Each row is a point on a landscape with many valleys, with its height.
A ball rolls from a point to the lowest of its 2 nearest points, and stops where none of them is lower. Distance is the straight distance between rows; heights are no part of it.
J_138: [153 145 139  99  90 129  86 137 152 152 136 131  92 169 168 107 112 140
 104 141  79 172 152 160 156 181  78 154  56 146 129 139 132 118]  (h 561)
J_33: [132 118 175  90 196 134 129 140 141 100 103 175  73 146  96 186 161  80
  76 129 105 119 156 107 146  84 100 114  80  55 130 145 150 123]  (h 200)
J_530: [136 106  75 157 113 115 138 123  90 114 124 111 174 105 112 102 125 149
 159  88 185 135 110 142  96 121 170 123 165 161 117 113 115 119]  (h 629)
J_883: [156 126  84 108 117 152 142 151 155 155 128  96 134 119 147  77 145  98
  70 194  85  83  77  60 132 160 157 134 109 161 126 123  63 147]  (h 239)
J_853: [151 112 106 117 120 115  85 155 162 131 140 132 116 164 120  68 137 121
  82 125 103 137 109 110 134 131 130 159  85 158 135  98  70 153]  (h 222)
J_182: [108 109 113 126 144 152 133 111 153 159 120 104 121  92 139 173 127 130
 124 167  96 106 143 108 126 100  83 124 170 116 145 159 160 159]  (h 240)
J_63: [120  98  89 165 120 137 140 103  98 117 122  84 180 114 106 116 145 148
 154  71 162 151 110 161  93 126 152 120 170 162  90 148 138 109]  (h 624)
J_189: [166 148 108 123  93  77 145 164 120 113 155 155 139 133 125  80  93 161
 186 127 172 144 118 149 128 139 185 130 109 164 147  64  99 124]  (h 243)
J_622: [155 177 148 126 123 133 160 129  84 118 142 161 132 169 140 152 120 129
 174 107 153 137 134 199 129 163 158 104  99  78 132 130 145  71]  (h 328)
J_73: [148 117 112 113 155 102 126 135 159 141 128 144 112 154  94 123 129 102
  94 153 117  92 120  97 122  54 146 159 143 117 168  80 111 183]  (h 416)
J_402: [142 172 151 112 111  94  79 133 184 148 170 136 119 164 161  71 122 128
  89 149 117 138 130 135 138 182 161 141  82 154 137 132  86 124]  (h 548)
J_626: [128 132  97 115 121 166 152 133 167 168 112  91 118  86 165 133 129 107
  93 218  79  64 105  57 134 142 121 122 138 150 142 141 121 166]  (h 422)
J_520: [ 81 121 190 116 151 165 143 108 121 126 111 107  84 104 144 215 160 126
 132 140 102 125 185 133 155 119  52 117 151  92 116 199 232 121]  (h 191)
J_391: [155 153  83 137  53 143 140 163 133 175 139  99 133  99 166 107 104 155
 171 193 106 118  86 141 108 216 152 135 126 184 131 125 108 125]  (h 509)
J_669: [ 52 111 164 166 161 139 132 118 129 111 124 108 173  85 122 150 132 129
 119 114 149 118 119 114 109 133 119  77 184 131 114 186 116 130]  (h 119)
J_507: [113 167 143 134 102 148  89 131 176 145 133 112 130 109 197  98 122 126
 101 182 102 111 103  88 129 216 127 120 114 172 112 166  77 126]  (h 523)
J_426: [120 179 133 166 119 100 130 113  86 100 137 160 166 131 130 114  96 157
 174 107 209 125 122 158  98 134 184 120 157 142 132 113 101  99]  (h 201)
J_325: [121 175 119 144 123 123 147 135 170 148 135 125 159 111 143 126  92 131
 125 192 119  68 110 101 103 154 170 108 150 140 175 123 105 136]  (h 379)
J_734: [114 222 169 147 120 110 108 118 134 123 153 166 154 148 150 127  87 147
 160 144 159 128 115 152 108 173 165 121 139 139 142 135  76  94]  (h 306)
J_225: [178 146 147  92 142 116 110 144 129 122 133 175  86 196 121 115 143  94
  84 115 109 161 147 149 145 130 124 140  37  89 134 116 116 116]  (h 234)
J_445: [101 125 172 112 114 152  99 122 143 131  92 118  59 107 177 190 126 124
 113 138  86 144 182  87 164 129  26 135 107 118 114 168 199 134]  (h 683)
J_984: [160 165 152 109 113 132 123 126 124 141 142 149 105 173 151 144 109 132
 136 142 101 148 151 178 142 166 102 127  83  88 139 142 146 104]  (h 366)
J_627: [163 127  78 107 124 143 176 144 152 159 128 100 138 119 130  93 129  95
  80 196  94  58  76  69 118 122 174 134 133 153 155  87  87 160]  (h 210)
J_482: [138 149 153 100 135 120  97 123 193 150 132 137  80 131 152 132 118 115
  85 179  86 120 175  96 142 137  97 135  94 112 153 144 146 150]  (h 118)
J_384: [104 143 177 120 130 133  68 133 191 118 126 136 119 122 149  94 123 102
  72 129 104 141 139  66 141 163 105 114  98 145 111 156  73 133]  (h 543)
J_951: [109 149 137 144  77 168  90 141 141 153 114 106 126 108 198 126 121 139
 122 168  95 127 109 104 128 227  87 131 123 171 110 165 107 130]  (h 507)
J_209: [146  67  49 132 125 121 131 143 104 121 111 114 154 123  94  87 143 121
 120  99 153 103  75  97 113  84 167 164 148 163 125  58  91 158]  (h 116)
J_775: [130 181 169 145 134 139 163 109 100 128 128 147 143 154 130 175 126 134
 173 122 152 119 148 204 113 168 150 102 149  74 136 154 166  75]  (h 346)
J_779: [ 43  95 201 145 149 153 116 127 139 104 114 104 126  56 128 153 130 114
 120 111 110 148 146  91 148 150  67  81 156 124 100 187 147 126]  (h 598)
J_187: [ 88 200 194 154 138 127 109 124 157 120 139 163 159 125 150 146  90 134
 140 161 145 102 126 126 107 172 145  95 160 126 145 163  90 106]  (h 330)
J_488: [100 116 129 141 170 134 158  85 128 141 135  97 159 114  98 175 150 136
 137 121 132 119 150 168 109  81 127 110 181 106 113 165 196 137]  (h 162)
J_762: [ 65  81 136 153 185 126 138 129 136 114 124 130 163  95  96 142 137 103
  89 122 135  97 113  84 122  73 125 101 171 118 137 139 123 168]  (h 148)
J_350: [ 75 124 202 123 194 138 137 127 110  80 116 162 131 132 108 171 149  94
  99  94 145 132 154 125 145 114 108  78 117  62 106 174 144 101]  (h 639)
J_50: [ 58  91 193 152 166 134 124  99 116  91 117 119 148 120 110 147 156 117
 103  66 125 177 134 112 142 119  79 101 136 109  92 174 133  99]  (h 625)
J_250: [169 158 130 136 109 115 175 120  97 142 140 121 130 136 117 154 121 153
 211 117 159 145 141 213 118 151 156 112 145 107 136 124 196  89]  (h 129)
J_871: [125 142 133 132 169 124 157 105 118 128 128 136 147 135 105 177 136 134
 145 123 142 113 155 170 118  94 137 110 152  83 138 152 180 120]  (h 127)
J_865: [154 127 110 136 136 111 152 123  50  81 131 169 133 163 116 105 149 126
 154  66 197 134 142 170 132  98 172 145  98  93 106  91 141 106]  (h 271)
J_598: [117 179 153 156 132 125 120 110  70  85 141 174 160 163 139 120 117 138
 145  84 195 141 126 157 114 129 153 128 126 120 109 125  86  83]  (h 179)
J_327: [180 133 117  92 100 137 152 151  82 120 145 146  96 196 121 128 128 129
 153  92 123 176 140 198 157 146 109 133  71  96 116 108 146  75]  (h 388)
J_186: [154 148  90 133 109 122 159 152 155 139 140 113 154 135 127  69 119 108
  86 173 131  71  73  75 107 132 208 133 121 164 153  79  60 152]  (h 238)
J_858: [123 101 154  93 200 138 148 116 113 109 113 163  84 147  91 200 176  98
  93 108 119 116 143 132 147  56 107 123 105  50 127 151 165 118]  (h 182)
J_925: [170 152 107 104 118  89 119 139 186 166 164 128 101 158 129  85 120 125
 106 175 108 116 130 126 133 115 166 155  89 132 177  87 121 166]  (h 79)
J_682: [109 158 119 159 143  97 142 124 130 116 129 159 181 122 116 120  94 127
 132 146 162  71 125 119 100 105 190 118 155 118 168  97 104 140]  (h 650)
J_241: [128 132 105 113 132 143 131 129 184 163 129 114 114 106 144 131 122 114
  95 195  85  80 120  73 130 108 119 131 143 132 160 124 118 172]  (h 410)
J_691: [103 116  96 168 135 109 142 103  81  96 117 134 189 107 109 103 137 135
 133  91 202 107 122 132  85  80 197 131 167 142 110 105 131 135]  (h 636)
J_968: [141  94  52 145 102 163 146 140  90 138 107  83 167  95 119 114 135 149
 150 123 136 128  70 120  97 169 146 121 159 180  95 143  91 108]  (h 686)
J_344: [ 86 160 191 125 110 155  85 134 176 128 114 128 114  88 180 142 104 114
 117 164  99 117 162  85 142 187  85  96 131 131 119 176 137 141]  (h 472)
J_32: [136 146 133 145 148  96 117 133 102  95 134 185 140 171 113 101 128 119
 123 105 163 119 142 134 119  93 160 146  99  91 135  90  98 140]  (h 303)
J_283: [188 137 103  92 118  81 137 155 152 147 167 149  88 164 103  98 122 130
 145 158 123 130 135 147 141  86 164 162  80 125 167  66 127 160]  (h 57)
J_892: [127 141  79 162 111 120 161 127 120 140 124 109 178  92 119 137 104 141
 158 153 159  90  92 131  82 145 195 103 180 155 153 120 111 119]  (h 664)
J_59: [151 162  87 123  80 137 150 140 165 186 144  90 116 109 188 110 123 133
 113 222  83  86  95  93 123 191 162 140 105 170 149 131 124 148]  (h 456)
J_625: [107 135  84 164 125  96 154 115  95 108 117 144 180  99 115 107 104 134
 147 127 196  70 114 114  87  91 218 122 171 148 150  83 116 136]  (h 643)
J_934: [ 99 186 190 152 126 143 111 104  89 106 139 162 154 166 143 145 109 136
 150  98 176 154 126 163 116 160 122 108 152 120 106 161  90  70]  (h 155)
J_45: [151  92  76 139 101  79 145 139  76  88 113 148 146  95 116  60 119 151
 171 100 223 113 113 121 116  97 208 147 144 184 126  40 112 137]  (h 159)
J_617: [138 151 132 149 124  88 116 137  71  74 133 193 136 159 125  72 121 136
 145 104 199 113 141 133 115 100 188 171  94 113 129  58  91 141]  (h 305)
J_41: [122 141 113 160  87 156 138 128 127 166 116 101 154  91 157 148 114 144
 157 169 110 105 105 138  88 197 136 116 179 150 134 161 120 123]  (h 248)
J_748: [174  90  57 110 132  98 152 123 109 138 135 120 125 115  97 116 126 140
 166 107 172 116 110 133 122  58 171 152 164 144 144  52 147 161]  (h 90)
J_884: [ 92 163 156 139 111 157 112 140 181 152 113 118 129  84 183 144 110 123
 118 190  97  84 135  84 130 188 115 100 144 137 138 166 132 145]  (h 455)
J_11: [ 63  86 161 160 139 160 134 102 126 128 113  72 153  91 132 163 164 134
 126 102 110 153 135 132 123 142  79 103 178 140 100 189 169 124]  (h 599)
J_610: [138 144 100 145 116 110 126 144 141 118 138 145 158 140 128  72 112 116
 103 143 155  87  94  89 100 113 196 144 125 153 154  75  58 151]  (h 258)
J_645: [132 118  77 148 107 159 156 132 100 142 112  92 178  94 132 124 123 126
 132 159 134  99  68  97  90 168 156 107 165 163 111 153  70 116]  (h 679)
J_442: [ 53  69 155 146 147 162 129 119 143 126 112  81 138  46 130 157 150 124
 116 126 107 138 121  81 137 133  70  91 160 132 104 186 154 145]  (h 584)
J_461: [ 75 123 138 172 128 151 140 114 122 130 123  97 181  77 131 156 127 130
 134 139 148 106  97 127  90 162 146  83 202 147 118 186 109 122]  (h 166)
J_178: [110  98 119 147 133 138 108 114 122 124 112 119 149 137 122 122 131 135
 117  85 113 156 123 128 126 129  83 126 136 130 116 140 105 116]  (h 300)
J_965: [ 96 162 208 152 123 163 116 103  91 109 124 136 140 160 146 156 121 125
 150  95 141 164 139 172 123 181  98 102 162 113 103 183 120  71]  (h 180)
J_49: [149 104 101 120 146 137 154  88  95 136 128  88 130 153  97 144 169 144
 153  70 130 178 135 189 126  91 115 137 139 121  95 132 199 100]  (h 327)
J_369: [ 84  87 112 160 160 119 128 118 115 106 111 140 175 114 100 118 140 105
  92 106 147 102 105  88 106  76 143 127 164 127 123 116  94 160]  (h 192)
J_475: [141 109 128  95 179 124 130 107 120 132 123 140  96 154  91 176 154 121
 111 115 111 129 145 136 144  53  98 139 125  69 137 137 161 134]  (h 160)
J_81: [189 137 107  96  94 113 165 144 109 154 160 127  92 145 126 134 106 162
 206 141 126 163 146 198 146 132 120 140 104 126 146 102 173 116]  (h 409)
J_485: [124  98  81 141 105 168 125 126 130 154 115  92 137 100 143 132 134 136
 125 137  87 130 104 105 125 149  86 134 143 149 117 148 114 138]  (h 147)
J_545: [189  91  54  97  89  94 181 176 123 136 139 111 129  90 109  87 102 151
 196 152 170 121  95 126 136 125 193 124 131 202 150  49 118 142]  (h 690)
J_782: [152 148 132 138  99 127 141 132  75 114 144 136 146 172 125 109 113 148
 179  75 156 176 129 199 133 162 133 125 128 137 111 126 127  76]  (h 301)
J_47: [129  63  72 120 157 115 138 102 115 140 125 107 144 116  83 132 157 131
 121  97 141 116  93 109 113  31 149 165 181 130 116  83 143 163]  (h 310)
J_309: [156 172 108 131  90  94 131 146 150 148 161 132 145 133 139  95  85 157
 171 154 134 130 114 157 119 163 174 130 110 155 158 100 103 121]  (h 267)
J_281: [142 120 106 144 141 109 152  98  57  81 118 134 165 142 109  99 160 140
 163  47 204 156 140 175 113  88 176 138 132 130  85 102 174 109]  (h 253)
J_6: [ 93 186 210 134  98 148  69 126 170 140 116 136 104 119 206 139 103 123
 125 161 102 131 161 113 144 224  92 118 117 138 108 176 135 127]  (h 488)
J_228: [160 128  87 110 133 103 149 131 150 156 140 130 122 132 106 123 105 129
 136 167 121  88 112 113 120  71 160 149 150 126 179  70 122 167]  (h 406)
J_26: [119 165 123 134 104 149 135 133 187 171 125 105 125  99 191 128 121 122
 102 216  87  74 116  77 133 187 134 115 128 150 148 147 131 155]  (h 438)
J_880: [162 160 135 104  89 115 119 162 110 119 165 153 120 183 137  82 102 149
 155 111 125 177 132 189 149 172 132 141  71 144 123 108  97 102]  (h 268)
J_361: [175  93  79 107 103  94 111 185 131 109 144 137 114 158  95  56 131 136
 135 111 139 145 102 130 143 111 160 181  93 172 126  40  82 165]  (h 183)
J_486: [ 99 112 176 142 179 104 104 138 140  84 108 190 136 146  90 128 138  82
  71 127 141  99 140  81 124  75 144 136 113  87 136 106 104 167]  (h 439)
J_977: [170 134 109 118  93 112 138 157  87 106 151 146 129 160 117  92 104 157
 185  92 152 173 133 191 140 152 136 130 104 146 119  92 111 100]  (h 286)
J_913: [160 164 141 130 109 128 165 134  55 100 147 157 132 175 134 124 117 143
 188  79 186 171 129 212 136 158 166 108 120 114 107 115 143  57]  (h 313)
J_899: [ 74 116 196 139  96 163  94 124 133 116  90 110 101 101 170 156 125 120
 119 107  88 168 157  93 160 182  34 119 124 133  93 175 158 114]  (h 249)
J_516: [110 124 171 114 161 169 170  95 112 130 125 105 103 139 129 206 172 116
 131 121 109 137 166 169 140 119  83 102 145  74 113 191 224  98]  (h 157)
J_939: [111 112 157 120 130 140  82 133 181 130 104 129  97 112 147 115 130 111
  77 129  80 151 148  62 149 142  71 128  96 133 119 148 114 142]  (h 551)
J_964: [101 159 195 127 125 149  94 116 136 121 119 141 124 143 158 145 108 122
 123 123 106 155 157 129 138 181  73 109 123 106 111 175 121 102]  (h 241)
J_223: [156 109  91 112 114 131 103 155 179 146 136 106 115 141 135  70 145 110
  66 157  86 113  93  80 130 138 143 157  98 163 138 105  64 159]  (h 237)
J_840: [150  79  83 128 147  97 144 104  70 101 114 130 147 128  95  83 168 143
 157  51 198 149 129 160 124  61 178 163 138 146  89  65 174 145]  (h 233)
J_526: [ 96 133 214  86 150 133  89 142 161  95  97 144  66  95 123 149 119  89
  75 116  91 161 187  68 163 142  71 107  72  95 100 166 155 113]  (h 187)
J_544: [ 82  93 139 127 172 141 139  98 148 143 125  99 129  89 110 180 153 133
 128 137 112 120 145 128 133  77  92 114 182 110 127 170 188 145]  (h 202)
J_591: [175  86  75  97 140  98 132 126 117 141 137 130  93 145  86 127 135 132
 155 119 144 118 109 128 132  28 148 181 150 123 147  53 140 168]  (h 60)
J_91: [ 80 136 157 169 146 129 111 111 112  93 130 151 176 126 127 123 122 129
 111  90 165 136 112 111 106 123 121 111 157 140 112 156  71 120]  (h 336)
J_229: [148  98 124  98 153 127 106 113 135 144 120 134  76 150 105 155 142 128
  97 128  87 149 144 115 145  68  73 161 103  95 138 130 140 146]  (h 135)
J_635: [ 83 120 178 159 136 158 139  95 112 123 122  92 160 125 123 158 148 132
 135  89 128 155 145 170 109 152  97 104 177 120 100 190 166  99]  (h 610)
J_487: [119 163 166 131 139 124  96 121 143 116 129 158 142 153 137 122 109 121
 114 122 124 138 142 128 125 150 113 115 112 109 134 150  92 118]  (h 265)
J_838: [ 85 130 203 102 165 144 109 146 160 108 113 133  84  72 123 181 116 106
 115 150  97 121 191  84 167 123  69  94 119  83 128 181 189 136]  (h 665)
J_436: [147 121  93 139  88  80 145 156  79  81 129 155 143  97 129  65 100 165
 195 106 239 131 111 140 123 128 203 129 132 204 124  61 100 112]  (h 190)
J_467: [144 121 111 143  75 144 134 126 113 160 131  98 126 131 143 135 114 161
 179 126 112 154 131 191 115 177 103 135 153 146 125 139 155 111]  (h 198)
J_837: [168 116 108 107 139 138 155 102  87 139 134 119 101 169 110 158 152 132
 148  89 120 162 141 187 145  97  98 137 114  92 120 136 178  96]  (h 339)
J_606: [150 166 161 100 108 107  81 128 176 156 158 143  92 167 172  97 119 127
  89 159  94 153 161 150 153 190 122 146  58 138 135 147 127 129]  (h 554)
J_69: [163 189 139 111 119 105 132 134 152 156 155 151 106 158 144 140 106 139
 146 175 106 124 153 166 136 153 136 127  84  97 170 123 148 125]  (h 380)
J_404: [148  67 105 113 151 116 110 116 124 132 117 131  95 157  80 137 163 130
 108  86  92 160 116 118 146  63  81 185 113 112 128  99 121 136]  (h 163)
J_792: [103  75 109 144 114 158 111 123 136 140  98  88 118 104 148 138 150 142
 106 111  72 156 121  93 144 146  47 144 123 152 108 148 123 127]  (h 184)
J_286: [105  88 126 110 117 155  95 141 176 142  91 102  84  73 155 135 142 116
  75 147  69 127 128  30 155 122  60 135 100 147 113 146 129 162]  (h 559)
J_873: [132  91  66 140 121 141 138 124 121 145 115 100 158 108 111 120 136 133
 123 123 117 120  96 109 111 109 125 133 160 147 129 117 100 144]  (h 105)
J_143: [113 103 140 143 107 161 123 107 104 136 114  99 123 146 138 142 136 141
 131  86  90 180 145 163 139 164  55 144 137 134 106 158 160  96]  (h 262)
J_677: [128  97 140 120 176 107 113 128 145 116 114 164 116 155  80 139 146  88
  86 124 122 105 131  96 127  51 127 160 124  92 145  88 118 178]  (h 426)
J_717: [187 131 111  94 149 111 139 139 101 120 142 174  90 179  97 139 145 115
 141 114 137 135 138 162 137  81 144 149  71  74 142  82 138 132]  (h 363)
J_195: [106 157 154 124 122 134  80 129 192 130 142 128 129 119 167  83 127 106
  74 158 115 111 105  68 132 178 142 112 113 159 121 156  57 134]  (h 534)
J_375: [158 132  66 145  89 143 165 141 109 153 120  91 164  91 125 118 104 135
 155 180 143  92  77 116  99 177 187 108 161 165 137 130  90 110]  (h 672)
J_938: [162 124 133  96 149 110  96 128 168 144 128 153  67 161 109 129 143 111
  83 150  86 135 147 115 147  83 101 161  82 112 152 119 122 159]  (h 115)
J_263: [155  79  37 111 121 150 164 121 111 165 117  79 140  92 108 134 137 130
 134 157 114  94  76 102 107  99 149 139 173 155 125 109 116 146]  (h 146)
J_406: [185 117  96  86 148 128 169 118  79 123 141 142  83 170 107 159 167 123
 151  95 144 145 132 182 147  72 136 134  90  69 123 102 175 102]  (h 352)
J_334: [142 162 101 129 135 111 141 129 174 158 135 131 134 133 126 133  98 128
 133 181 112  78 127 121 117 107 152 131 141 117 190 106 129 148]  (h 395)
J_27: [136 212 154 131 108  90 108 134 156 139 170 156 149 154 156  95  89 147
 149 159 144 132 114 147 116 180 185 128 103 152 150 112  83 109]  (h 287)
J_112: [127 175 133 123 114 113  82 130 184 147 165 127 136 148 165  64 127 127
  82 157 127 116 103 101 126 179 176 134 103 173 133 132  50 127]  (h 542)
J_515: [129 104  89 122 146 132 144 102 137 157 130 106 129 110 110 161 129 141
 142 143 114 103 127 128 116  67 117 141 178 119 150 134 153 157]  (h 266)
J_243: [150 173 137 136 115  86 102 148 109  91 158 188 126 173 133  61 121 136
 126 120 186 133 129 136 128 117 193 163  79 139 135  67  67 138]  (h 290)
J_151: [ 63 139 203 108 119 150  88 162 160 104 106 114  67  46 156 175 103 105
 118 150  93 128 191  55 169 137  67 100 113 110 104 174 206 151]  (h 673)
J_54: [165 102  50 107 123 153 172 131 129 167 115  90 127  97 128 125 128 110
 109 191  91  72  78  74 118 109 147 136 156 146 145 110 101 156]  (h 181)
J_150: [168 126 116 121 109 105 148 151  60  80 137 160 129 163 116  85 125 148
 176  67 192 167 134 181 149 123 159 140  92 137 106  74 129  94]  (h 289)
J_907: [172 147 139  96 116 108 112 160 120 112 159 166  99 205 122  90 129 125
 110 104 120 171 138 172 152 145 137 150  38 119 126 103 100 107]  (h 250)
J_393: [ 89 173 144 151 137 134 130 137 168 127 130 135 173 103 146 122  94 115
 110 176 134  71 104  83 105 158 160  90 160 144 149 145  76 133]  (h 361)
J_463: [ 91 129 183 117 173 137 116 141 169 117 114 147 119  92 116 161 115 106
 104 153 108 101 170  91 151 105  93  95 139  90 143 164 154 148]  (h 657)
J_152: [142 160 124 137 107  85 103 157 141 113 162 152 143 162 129  50 117 126
 108 132 168 114 107 116 117 127 201 160  97 166 141  71  54 148]  (h 275)
J_929: [ 46  78 209 142 181 137 135 111 131  95 119 101 130  73 100 162 161 110
 107  88 114 165 147 106 151 112  70  86 139 106  98 179 172 122]  (h 613)
J_410: [159 153 117 120 151 127 179 104  99 134 143 129 125 145 105 179 147 141
 181 115 156 119 147 201 121 100 152 112 142  79 136 128 207  97]  (h 93)
J_847: [130 110 110 143  73 162 108 133 115 155 112 100 113 128 166 137 119 158
 144 130  86 157 134 154 136 180  61 146 136 151 116 153 148 119]  (h 232)
J_287: [ 84 130 186 113 110 145  84 144 175 115  97 118  75  72 170 158 118 114
  94 141  83 144 172  51 163 150  53 119 100 132 104 165 173 145]  (h 677)
J_46: [162 124 116 115 128 134 126 119 110 139 128 130 111 162 120 142 129 134
 141 108 107 157 151 166 142 121  90 136 101  96 137 130 146 112]  (h 351)
J_508: [ 89 142 202 119 189 139 129 139 143  97 116 164 129 117 112 174 123 100
 110 136 127 110 171 122 153 129 102  81 126  69 126 172 153 119]  (h 648)
J_472: [ 78  89 127 165 139 133 113 110 112 101 117 120 175 123 111 117 145 133
 109  68 140 152 104 115 110 122 105 119 152 147  95 153  83 110]  (h 318)
J_190: [ 45  84 161 155 195 124 142 113 125  99 126 119 177  91  97 149 150 116
 103 102 152 117 126 117 119  82 126  94 175 120 116 172 151 149]  (h 177)
J_30: [ 82 109 184 144 179 132 135 109  92  81 121 152 143 151 103 149 161 101
  90  60 146 149 140 126 141 103 105 107 112  80 104 158 124  98]  (h 632)
J_489: [123  89  91 154 138 110 122 127  98 100 111 147 162 132 100  94 138 117
 116  95 161 109 114 109 106  71 163 163 146 132 125  73 101 161]  (h 158)
J_386: [ 79 140 212 137 143 166 116 107 114 104 112 132 131 136 141 167 129 109
 119  95 122 161 152 134 150 168  75  92 135  96 102 188 141  87]  (h 213)
J_201: [196 131 110  91 121 107 154 156  98 120 155 159  94 176 108 118 125 133
 166 111 141 163 140 186 154 109 138 143  65 100 136  83 141 115]  (h 375)
J_496: [162 100  55 134 113  90 157 138  98 119 119 123 153  99  98  93 113 133
 163 117 187  94 101 119 115  83 201 137 162 167 141  47 125 154]  (h 123)
J_799: [143 147 143 113 146 161 174 100 100 139 134 115 109 157 128 196 162 127
 158 121 123 125 151 204 128 122 117 108 143  70 124 166 212  82]  (h 126)
J_519: [140 150 107 142  61 155 112 153 140 177 133 105 119 114 199 118 114 151
 145 183  90 120  97 133 122 231 117 143 115 182 121 154 118 131]  (h 489)
J_592: [ 81  75 131 123 140 155 120 127 157 138 104  97 117  62 134 150 143 114
 101 137  87 125 121  56 143 115  63 113 146 128 117 155 133 160]  (h 570)
J_578: [100 140 103 163 139 118 154 118 129 128 126 123 184  95 111 148 108 134
 143 149 153  80 118 131  94 115 172 101 185 134 153 130 126 136]  (h 658)
J_144: [163  85  62 121 108 118 125 174 123 121 122 123 134 139  94  64 135 125
 115 125 136 112  76  99 125 103 166 171 124 171 128  41  69 165]  (h 154)
J_757: [195 110  93  83 134  83 138 145 124 142 157 152  78 158  86 116 129 133
 164 140 141 131 122 144 141  45 159 176 115 120 156  47 136 163]  (h 33)
J_975: [131 151 204  80 167 138 102 133 162 104 105 175  66 137 134 155 132  82
  68 128 104 146 177  98 155 146 100  97  56  74 114 164 144 103]  (h 167)
J_72: [130 143 137 137 154 110 118 123 144 118 129 160 145 146 115 122 111 115
 113 135 131 109 140 122 121 108 139 123 122  99 148 118 101 142]  (h 285)
J_337: [129  89  96 123 167 126 145  83 109 138 131  93 143 135  87 153 172 138
 133  78 124 153 125 156 117  55 118 146 157 114 102 130 177 131]  (h 311)
J_246: [162  83  80 122 139 108 140 115  89 118 126 111 134 141  87 109 154 146
 159  61 158 160 125 162 131  76 136 158 135 136 106  84 159 127]  (h 211)
J_933: [150 130 158 100 167 132 121 134 129 104 113 183  88 177 112 153 152  92
  76 107 109 141 149 129 141 113 107 130  66  68 128 129 119 118]  (h 220)
J_331: [ 79  98 155 148 105 164 100 119 134 128 101  99 127  90 160 142 136 127
 113 108  90 153 132  92 140 172  47 116 137 141  98 176 124 116]  (h 218)
J_13: [104 119 143 172 116 147 134  92 100 122 122  87 177 128 114 135 141 142
 148  76 151 161 123 184  88 151 135 113 187 156  88 172 151  93]  (h 618)
J_546: [ 91 113 123 163 106 166 140 120 129 152 108  90 154  74 152 166 133 138
 144 149 114 105 118 126  98 179 109 105 187 147 120 186 140 137]  (h 212)
J_446: [158 145 129  98 130 101 101 128 209 164 149 130  76 152 134 102 137 109
  69 181  87 110 145 102 143 113 129 153  89 132 169 119 127 169]  (h 97)
J_820: [168 116 108 114 112 100  91 170 129 113 152 148 112 184 106  62 131 134
 112 109 131 159 120 143 148 118 145 170  75 149 128  69  79 146]  (h 203)
J_273: [173 112  51 126  94 120 164 157 116 148 131 100 147  91 120  99 104 141
 166 154 146 107  86 124 110 138 186 125 142 174 143  87 101 131]  (h 680)
J_57: [ 64  96 172 115 167 151 136 115 141 129 116  90  89  75 128 204 150 133
 124 143 102 126 167 109 156  83  58 109 163 109 122 193 217 148]  (h 221)
J_569: [142  85  72 105 156 125 136  84 127 161 135  87 132 108  94 148 158 142
 141 114 128 126 105 135 112  38 131 153 188 130 122 109 168 157]  (h 288)
J_205: [134 148 114 148  88 146 111 136 127 144 135 115 149 125 156 115 102 151
 148 143 117 137 106 149 107 186 125 125 149 157 127 144  86 115]  (h 280)
J_730: [127 120 143 117 101 150 100 118 127 141 105 112  73 138 178 172 129 137
 117 138  80 161 168 122 157 141  27 150  97 124 128 155 184 126]  (h 688)
J_126: [131 161 189  97 140 137 102 126 165 121 112 157  86 138 154 152 119 106
  93 157  90 132 185 114 152 152  84 114  80  92 135 167 155 120]  (h 144)
J_502: [145 148 104 149 100  85 148 136  92 107 133 149 158 115 123  92  88 155
 195 112 208 127 120 152 110 134 200 120 141 159 141  84 114 108]  (h 219)
J_232: [170 159 114 114 117 107 152 132 128 153 153 135 111 146 123 150 102 155
 189 154 123 128 146 181 132 123 134 131 118 100 165 106 165 123]  (h 394)
J_359: [163  80  93 114 148 115 129 119  96 123 126 126 110 163  87 129 163 136
 132  69 126 166 127 150 140  68 107 167 116 108 116  88 143 128]  (h 188)
J_256: [112  87 128 145 132 146 126 106 101 119 113 103 132 155 110 134 149 139
 113  61  97 185 138 146 143 127  66 141 122 122 106 144 136  84]  (h 282)
J_693: [ 75 141 159 152 153 128 111 134 154 109 128 149 162 114 129 117 105 113
  98 131 143 101 114  81 113 126 138  98 151 130 132 147  72 139]  (h 357)
J_388: [150 151 136 145  77 128 149 128 105 160 135 119 124 125 131 156 108 163
 206 128 131 143 137 213 107 185 135 125 159 127 141 137 175 100]  (h 164)
J_288: [152 145  86 122  72 138 115 153 167 176 153  91 112 126 185  96 130 140
 112 196  83 117 111 119 139 196 127 153  86 177 138 130 124 144]  (h 470)

Call two points neighbours if one is among the 2 nearest of the other. Go from one point of each pair to the other, from neighbour to neighbour, staying as low as possible. Name the highest point that can't be avoided.
J_762 and J_873 | J_883
J_934 and J_873 | J_617
J_762 and J_410 | J_205
J_934 and J_757 | J_502
J_209 and J_762 | J_369
J_669 and J_762 | J_190
